Each row is a point on a landscape with many valleys, with its height.
A ball rolls from a point to the lowest of its 4 nearest points, and stops where none of them is lower. Distance is the straight distance between rows; heights are no part of it.
(911) (h 353): 110  91  137  139  120  109  107  135  137
(168) (h 309): 108  133  103  163  172  166  155  115  110
(48) (h 129): 111  155  131  150  157  163  131  110  130
(178) (h 357): 153  103  103  131  132  83  146  139  105
(932) (h 209): 153  124  152  86  112  84  102  131  159
(666) (h 337): 148  110  136  129  147  63  108  122  138
(710) (h 254): 130  150  110  154  178  143  140  107  118
(1001) (h 366): 102  88  139  140  120  117  106  137  142
(827) (h 313): 114  91  120  140  112  120  130  146  120
(412) (h 328): 158  114  135  124  157  48  114  119  135
(993) (h 194): 161  163  119  106  121  128  143  128  113
(635) (h 169): 101  154  139  144  148  173  127  110  133
(632) (h 330): 85  130  122  163  156  184  146  111  125
(181) (h 323): 85  152  153  137  122  196  130  109  143
(436) (h 359): 122  107  149  123  126  94  93  128  151
(238) (h 521): 121  162  140  123  119  169  132  118  133
(173) (h 351): 113  95  138  137  128  101  106  135  141
(675) (h 617): 110  144  139  120  86  180  137  133  128
(581) (h 327): 112  97  117  137  96  137  138  150  118
(672) (h 394): 101  96  150  132  115  120  92  131  152
(535) (h 615): 120  154  138  119  99  173  135  125  128
(807) (h 425): 139  104  127  131  145  70  113  127  131
(370) (h 635): 114  129  130  120  79  173  144  144  122
(243) (h 603): 103  143  139  120  83  189  140  134  133
(950) (h 263): 156  177  125  123  157  129  130  111  118
(858) (h 240): 144  119  150  106  129  80  94  126  151
(696) (h 520): 139  159  127  113  109  151  141  129  118
(207) (h 163): 132  98  115  137  126  99  134  142  115
(594) (h 266): 127  140  99  159  185  146  150  113  108
(549) (h 694): 124  146  128  116  92  166  144  136  122
(794) (h 500): 128  165  136  121  122  161  132  119  128
(934) (h 178): 135  107  152  77  76  114  101  153  165
(1010) (h 34): 148  100  116  134  144  64  129  133  114
(579) (h 325): 95  138  120  163  162  175  143  110  123
(31) (h 407): 139  171  133  122  135  147  132  114  124
(328) (h 383): 141  117  107  125  110  117  151  147  105
(102) (h 329): 134  110  144  122  138  78  101  124  145
(480) (h 577): 138  134  117  117  98  139  144  143  111
(331) (h 297): 146  144  70  147  173  157  184  118  93
(521) (h 67): 159  144  110  111  110  120  148  137  106
(582) (h 314): 84  147  145  152  138  190  131  107  140
(778) (h 419): 168  125  103  117  123  90  155  141  96
(298) (h 236): 114  112  162  107  106  119  87  132  166
(63) (h 277): 145  171  125  138  168  133  134  106  120
(678) (h 290): 114  139  103  160  177  157  149  110  111
(468) (h 318): 102  130  103  165  165  171  159  113  112
(541) (h 253): 110  109  163  107  102  126  85  136  171
(861) (h 150): 167  159  114  109  120  115  148  131  106
(721) (h 367): 151  112  106  127  116  99  148  144  102
(465) (h 415): 92  82  132  144  106  135  118  145  133
(454) (h 342): 118  90  128  141  125  103  119  138  128
(677) (h 356): 117  100  146  128  128  98  95  130  146
(39) (h 684): 120  146  131  115  90  170  142  137  125
(459) (h 168): 106  93  119  136  93  144  136  150  118
(357) (h 388): 130  102  132  134  139  81  111  128  132
(336) (h 358): 127  106  143  125  134  84  98  128  145
(872) (h 400): 94  91  152  132  113  131  90  134  156
(284) (h 581): 106  157  144  122  100  184  133  124  134
(840) (h 210): 129  118  157  103  110  99  90  126  161
(606) (h 271): 152  174  122  132  169  129  131  106  122
(929) (h 197): 159  122  144  114  146  57  109  118  141
(787) (h 259): 128  162  128  143  166  149  129  106  124
(351) (h 153): 106  156  138  146  152  170  131  108  130
(619) (h 229): 101  156  146  141  138  180  128  111  139
(590) (h 242): 160  173  124  115  137  127  137  122  119
(768) (h 161): 132  113  154  81  82  117  94  145  167
(398) (h 184): 145  115  154  78  93  97  101  141  164
(819) (h 390): 156  114  104  124  125  91  152  142  102
(189) (h 312): 139  97  121  137  139  77  123  134  119
(1007) (h 369): 102  99  123  135  82  165  144  154  122
(194) (h 414): 148  158  125  112  110  142  144  134  116
(652) (h 260): 132  149  109  153  185  138  143  105  111
(109) (h 364): 126  98  130  137  136  88  110  133  131
(67) (h 432): 129  170  135  129  138  154  128  111  129
(599) (h 261): 164  177  121  115  152  119  136  111  113
(147) (h 408): 161  112  102  128  134  77  149  143  101
(488) (h 567): 128  130  121  120  93  151  146  144  117
(227) (h 198): 145  119  156  94  113  86  96  130  160
(291) (h 380): 94  88  142  141  116  126  102  135  147
(564) (h 262): 136  151  105  152  188  129  140  104  112
(788) (h 278): 131  160  122  145  170  143  129  104  124
(498) (h 304): 148  173  127  117  136  139  135  119  122
(111) (h 208): 131  93  149  74  67  119  104  162  165
(256) (h 205): 117  152  123  155  172  153  135  107  123
(37) (h 319): 142  108  106  129  115  109  144  147  106
(964) (h 292): 140  137  80  155  184  142  166  112  98
(390) (h 181): 126  110  157  79  78  122  96  148  172
(761) (h 442): 117  105  120  133  93  145  143  150  116
(613) (h 283): 124  96  116  137  109  120  138  146  114
(925) (h 386): 127  108  116  128  95  135  144  150  110
(58) (h 282): 125  133  85  159  173  157  166  115  102
(545) (h 303): 149  119  147  116  139  71  100  120  147

Where does a ball stop that starts at each point below?
(102) -> (768)
(328) -> (207)
(721) -> (207)
(696) -> (521)

Two balls start at each pair of points below. Name the first point that both come to, or write -.
(794) and (619) -> -
(932) and (541) -> (398)
(436) and (840) -> (227)
